Each row is a point on a landscape with many valleys, with its height.
A ball rolls from a point to the lowest of its 2 nearest points, and stops where none of them is lower. Distance is the straight distance between rows; heights are no part of it.
pota height 513: [ 75 120 133 126  90 167 100  95 152 122 123 151  84 137 141 120 127  77
 138 113  32]
mudi height 561: [167  83 179 141 128 115  94 133 158 119 157 166 122  81 154 146 125 166
 106 167 113]
vaz height 545: [168  96  96 117 142 132 160 184 140  64 126 101 126 125 118 132 217 139
 103  90 156]
mis height 305: [142 166 109 134 170  94 129 175 114 123  99 103 131 174 142 117 143 160
 155 114 190]
Nad height 307: [151 187 120  81  79 143 186 114  89 137  51 137 114 139 161 107 122 110
  77 153  95]
Kov height 299: [100 151 112 156 145 122 126 153  90 111 123 118 122 160 140 129 113 123
 145 168 151]
Nazo height 420: [135 113  82 125 129 123 150 144  93  89 109 117  77 156 149 141 149 144
 141 150 192]
poz height 236: [120  85 120 118 123 138 152 100 123 157 105 138 116 117 115 104 105 107
  98 127 104]
bife height 470: [178  71 148 160 144 139 154 128 180 119  99 168  92 123 155 139 116 146
  72 132 121]
bovid height 301: [128 140 102 102 127  96 142 119  98 181  97 116 131 131 112  92 114  88
 118 105 115]
Duka height 484: [169 120 134 139 146 107 161 120 121 144 155 144  99 108 128 125 194 147
  73 131 127]
lebi height 213: [109 126 135 118 122 172 155 120 131 117 133 152 110 170 182 151 127  98
  82 161 126]
Duru height 612: [ 97 120 118  66 107 161 102  90 138 176 145 156 165 131 139 157 122  69
 127  59  95]
susef height 254: [109 150 107 140 143 102 153 171 112 130 136 100 122 138 117 109 135  92
 114 146 129]
Zabu height 399: [ 93 126 186 167 130 152  80 116 193 121 124 155 135 135  99 156 131  91
 120 122 122]
meb height 429: [112 171 173 151 162 103 124 126 129 147  95 119 156 146 102  99 116 146
 151 143 162]
bom height 426: [167 182 146 160 171 104 149 127 132 166 190  92 160 135 142 133 117 140
 176 103 156]
gonef height 512: [154 110 130 181 119 111  55 163 127 144 166 144 134  85 149 183  77 131
 169 146 126]
mevub height 389: [122 125  86 117 122 131 190 158  83  96  76 119  75 169 173 107 129 143
 124 159 148]
gebu height 264: [133 171  90 112 156 115 153 182  79  90  82  80 143 187 122 100 163 162
 160  91 166]
Zudag height 602: [ 91 126 139  78  92 189 102  75 152 161  95 164 141 150 163 167 146 109
 125  71  88]
zibos height 303: [152 156 108 149 160 108 146 150 106 127 158  78 175 133  97 140 134 161
 154 121 204]
muna height 483: [ 72 106 134 134 112 141  81 102 157 144 148 159 113 104 149 132 142 104
 173  97  60]
tenul height 187: [119 123  72  95 116 134 172 130 100  60  90  78 103 160  92  84 137 129
 111 134 158]
dulu height 485: [ 98  94 149 150 151 152 135 130 146 114 157 155 158 103 152 148 120  97
  99 143 116]
teda height 478: [131 182 121 117 134  69 170 142  96 147 141  80 124 126 116  79 181 142
 144 116 149]
Fida height 382: [162 157 168 169 156  90 101 137 150 131 140 112 146 124 104 127 136 167
 132 146 179]
noded height 511: [109 133 156 127 162 131 124 148 165 149 147 137 185 126 156 128 122  76
  96 107 124]
genar height 376: [164  93 132 151 147  94 122  82 131 120 174 144 131  83 111 138 140 137
 110 129 163]
mol height 231: [164 174  75  99 149 117 163 160  85 112 114  59 173 156 113 111 182 157
 147  59 152]
goron height 641: [ 84  85 148 134 105 161  72 148 201 148  92 158 125 102 112 134 126 158
 173  95  89]
zepif height 430: [146  83 176 162 109 170 163  89 200 122 113 166  95 124 126 119 109 138
  86 131  77]
zipa height 446: [ 76 152 180 149 128 140 106 127 153 139  97 132 136 151 103 124 118 112
 141 156 142]
kod height 410: [142  97 121 148 163 125  62 139 142  95 185 132 144 129 114 153  93 106
 121 137 151]
vum height 310: [114 200 135 120 142  94 122 162 115 154 162 102 130 169 128 106 134  89
 127 126 125]
taki height 506: [194  98 126 142 156 104 118 159 128 101 177 141 108  97 138 141 178 168
  89 143 137]
fas height 448: [136  86 111 136 163 134 123 159 140  95 160 128 143 125 121 128 114 117
  87 159 147]
vizik height 566: [129 116 137 147 131 154 120 123 118 193  81 159 107 151 131 143 129 167
 117 118 108]
sakuf height 352: [122 220 130  95 132 102 143 156  75 164 117  98 159 170 106 113 114 124
 145 119 127]
zeda height 151: [ 91 123 131 148 132 138  99 109 125 178 129 130 163 115 157 135 107 121
 180 107 115]
riko height 309: [105 131 151 121  82 196 190  79 136 124 113 148 106 146 157 126 115 126
  95 158  50]
virim height 391: [116  88 110 134 126 124 143 105 134  95 150 144  66 133 135 110 108  69
 104 157 107]
pak height 486: [136 143 146 181 143  88  80  94 144 149 154 143 107 116 135 141 121 104
 172 112 135]
Kegak height 332: [136  92 114 127 121  99 147 102 129  80 159 132  67 114 133 119 145 103
 118 163 172]
Subo height 533: [198  93 158 136 130  99 125 116 143  69 159 157 103  60 153 157 139 164
  87 167 149]
boba height 368: [180 106  83 141 162 100  83 137 110  80 196  98 137 124 116 148 119 141
 134 126 170]
fami height 377: [ 95 205 136  72 103 125 107 143  97 185  82 120 198 139 112 121  70 101
 179  96  95]
zadur height 258: [120 107 106 119 127 115 166 118 126  65 122 101  78 138 101  72 126 131
 117 174 155]
Zib height 145: [121 131 112 112 135 147 140  94 114 116 100 128 114 172 151 126 122 116
  92 140 153]
Kasop height 374: [105  70 136 139 119 154  84  97 138 116 148 143 116  97 109 125  97 145
 146 170 105]
nibeg height 383: [170  93  99 126 114 113 132 140 120  49 146 114  74 115 144 151 169 154
 124 154 190]
Dovav height 300: [150 131 120 105 145 105 169 134 117 141 130 102 166 111  92  92 166 151
  85 108 142]
seta height 537: [ 87 161 131 119  86 150 133 102 118 136 108 143 107 127 147 135 124  53
 118 136  58]
fum height 348: [127 152  90  84 109 119 205 152  69 128  59 113 111 140 155  96 136 130
 104 137 123]
Murer height 425: [165 122 138 133 160 116 130 155 131 102 130 111 126 137 109 109 155 199
 109 155 176]
bal height 623: [100 117 137  91 120 129 135  84 130 145 161 179 152 103 145 151 135  48
 104  73  90]
fakoz height 474: [129  89 140 172 105 137  50 143 141 124 113 161 125  71 156 174  80 151
 176 158 105]
Fudi height 590: [146  75 195 153 102 153  94 121 199 131 111 173 115  78 145 158 117 170
 127 154 105]
domob height 186: [121 134  96  98 132 112 183 186 132  97 131  93 120 133 108  91 167  94
  84 140 154]
gava height 350: [ 84 119 164 133  85 203 155  82 168 134 102 158 129 114 140 145 144 138
 117 125  52]
gudol height 409: [ 72 167 167  79 117 133 118 111 106 190 100 128 186 152 113 112  97 148
 183 103 134]
lofer height 285: [147 141  66 105 160  91 137 124 100 103 141  80 129 156 131  88 144  99
 124  80 141]
nesap height 388: [100  86 178 140  99 194 136  98 224 108 117 178 118 102 126 139 135 126
 115 109  66]
kad height 210: [ 99 141 112  99 131 157 116 101  99 155 108 137 156 164 157 130 111 116
 116 117 109]
laru height 539: [146 112 130 141 121 133 173 120 121 162  53 145  78 156 129 107 114 162
 108 139 119]
kotav height 286: [ 83 104 173 115  99 185 131 114 166 124 149 161 109 144 145 146 130 120
 121 170 119]
mokiz height 327: [154 111  71 132 181  96 111 136 109 115 184 100 133 144 128 107 110 111
 136  99 143]
Zukap height 240: [134 150  76  64 130 116 146 117 102  93 104  90 125 176 101  88 129  95
  93 114 142]
bik height 452: [170 158 124 147 150  72 151 145 108 151 189  90 123 118 144 108 162 158
 173 122 169]
vul height 587: [ 91  99 134 115 107 185  99  97 130 173 105 158 131 141 158 154 133 164
 149 107  88]
Defin height 505: [159  81 154 162 118 153 151 144 162 149  73 157  94 128 136 131  97 181
 109 153 135]
Rasim height 435: [ 48 159 151  71  87 157 119 122 108 162  73 135 192 129  87 125 102 161
 185  95  90]
dud height 661: [ 48 113 121 106  87 183 100 151 165 156  72 143 133 124  95 132 114 151
 178  87  67]
vamer height 411: [193 107 109 124 133  63  79 145 117  58 209 118 127  66 142 153 114 131
 117 149 154]
sudit height 676: [ 71 139 127 101  82 168 111 140 150 169  84 142 150 113 110 136 123  95
 141  94  54]
Tili height 228: [107 133 146 157 142 144  95 134 110 153 142 142 146 145 145 157 108 150
 165 156 142]
peber height 262: [138 172 156 118  91 160 193  79 117 134  77 135  94 147 145 111 136 134
  80 159  76]
reg height 431: [135  71 149 153 106 142  53 107 165  87 145 173 117  74 130 170  84 127
 150 146  99]
rodeb height 403: [165 207 132 114 147 109 175 119 111 190 166  77 166 154 125 127 118 130
 157  74 165]
ravu height 218: [125 153 109 139 157 129 124 112 113 169 138 110 169 157 138 141 101 103
 143  96 143]
Sika height 381: [155 218 117 111 130 111 151 112  89 186 130  80 176 153  95 118  80 109
 163  81 126]
bano height 337: [150 126 126 134 155 104 145  95 113 164 179 110 162 112  92 121 141 153
 126 112 147]
kanis height 521: [151 126 170 180 141  90  77 137 175 123 168 165 105  98 120 167 128  93
 133 131 138]
Toba height 528: [194 104  86 144 149  95 134 186 126  92 173 107 113 109 131 142 201 148
 134  93 152]
bupog height 265: [155 129  88 132 160 110 173 162 109 118 140  83 177 126 109 120 177 141
 118  88 171]
Rabe height 444: [101 100 138 154 126 119 100  89 145 131 148 163  96 116 146 137 120  70
 142 129 110]
tavi height 546: [154 126 117 182 129  86  71 178 116 119 146 124 121 101 123 155  81 143
 157 176 162]
Taza height 575: [138 201  79  66  94 117 159 123  41 144 120 107 130 137 134 109 132 100
 113 145  96]
nofe height 342: [185 159 145 160 150  91 102 145 124 114 181  95 162 112 111 154 116 181
 164 139 205]
vebim height 585: [136 106 122 151 137  98 113 165 110 101  99 122 118 124  97 129  83 164
 158 177 196]
nenik height 617: [120  75 167 130  96 158  44 145 211 128 123 174 131  74 136 166 124 173
 166 116 119]
Difer height 457: [141 128 162 145 135 122 156 116 127 132 124 126 109 133  94 109 166 175
  92 163 147]
zisun height 306: [108  80 122 145 140 121 140 110 117 136 121 133 128 104 106  99  97 148
 130 164 126]
bok height 349: [ 92 101 181 137 107 181  70 114 198  98 149 164 122 128 118 160 133 134
 139 148 107]
Lolu height 343: [117 183 123  81  91 121 119 115  99 184  94 118 170 118  98 106 100  82
 119 106  98]
zes height 558: [110 162  97 104 103 134 158 100  75 123 133 122 106 135 144 116 139  73
  87 149  74]
Maka height 243: [110 113  72 116 128 130 179 181 102  53 114  77 125 134 104  97 179 122
 137 136 166]

Where does a ball stop that starts at each point below?
Duru => peber
dulu => tenul
tavi => poz

Call two points neighbours if one is among the 2 nearest of the other. Go from one point of each pair to the other, from neighbour to neighbour, staying as low as possible. Name the highest point that can't be avoided.
susef and mol => zipa
tenul and domob => Maka
zeda and Zib => ravu
Zib and peber => Nazo
poz and Rabe => vebim
zeda and tenul => Kov
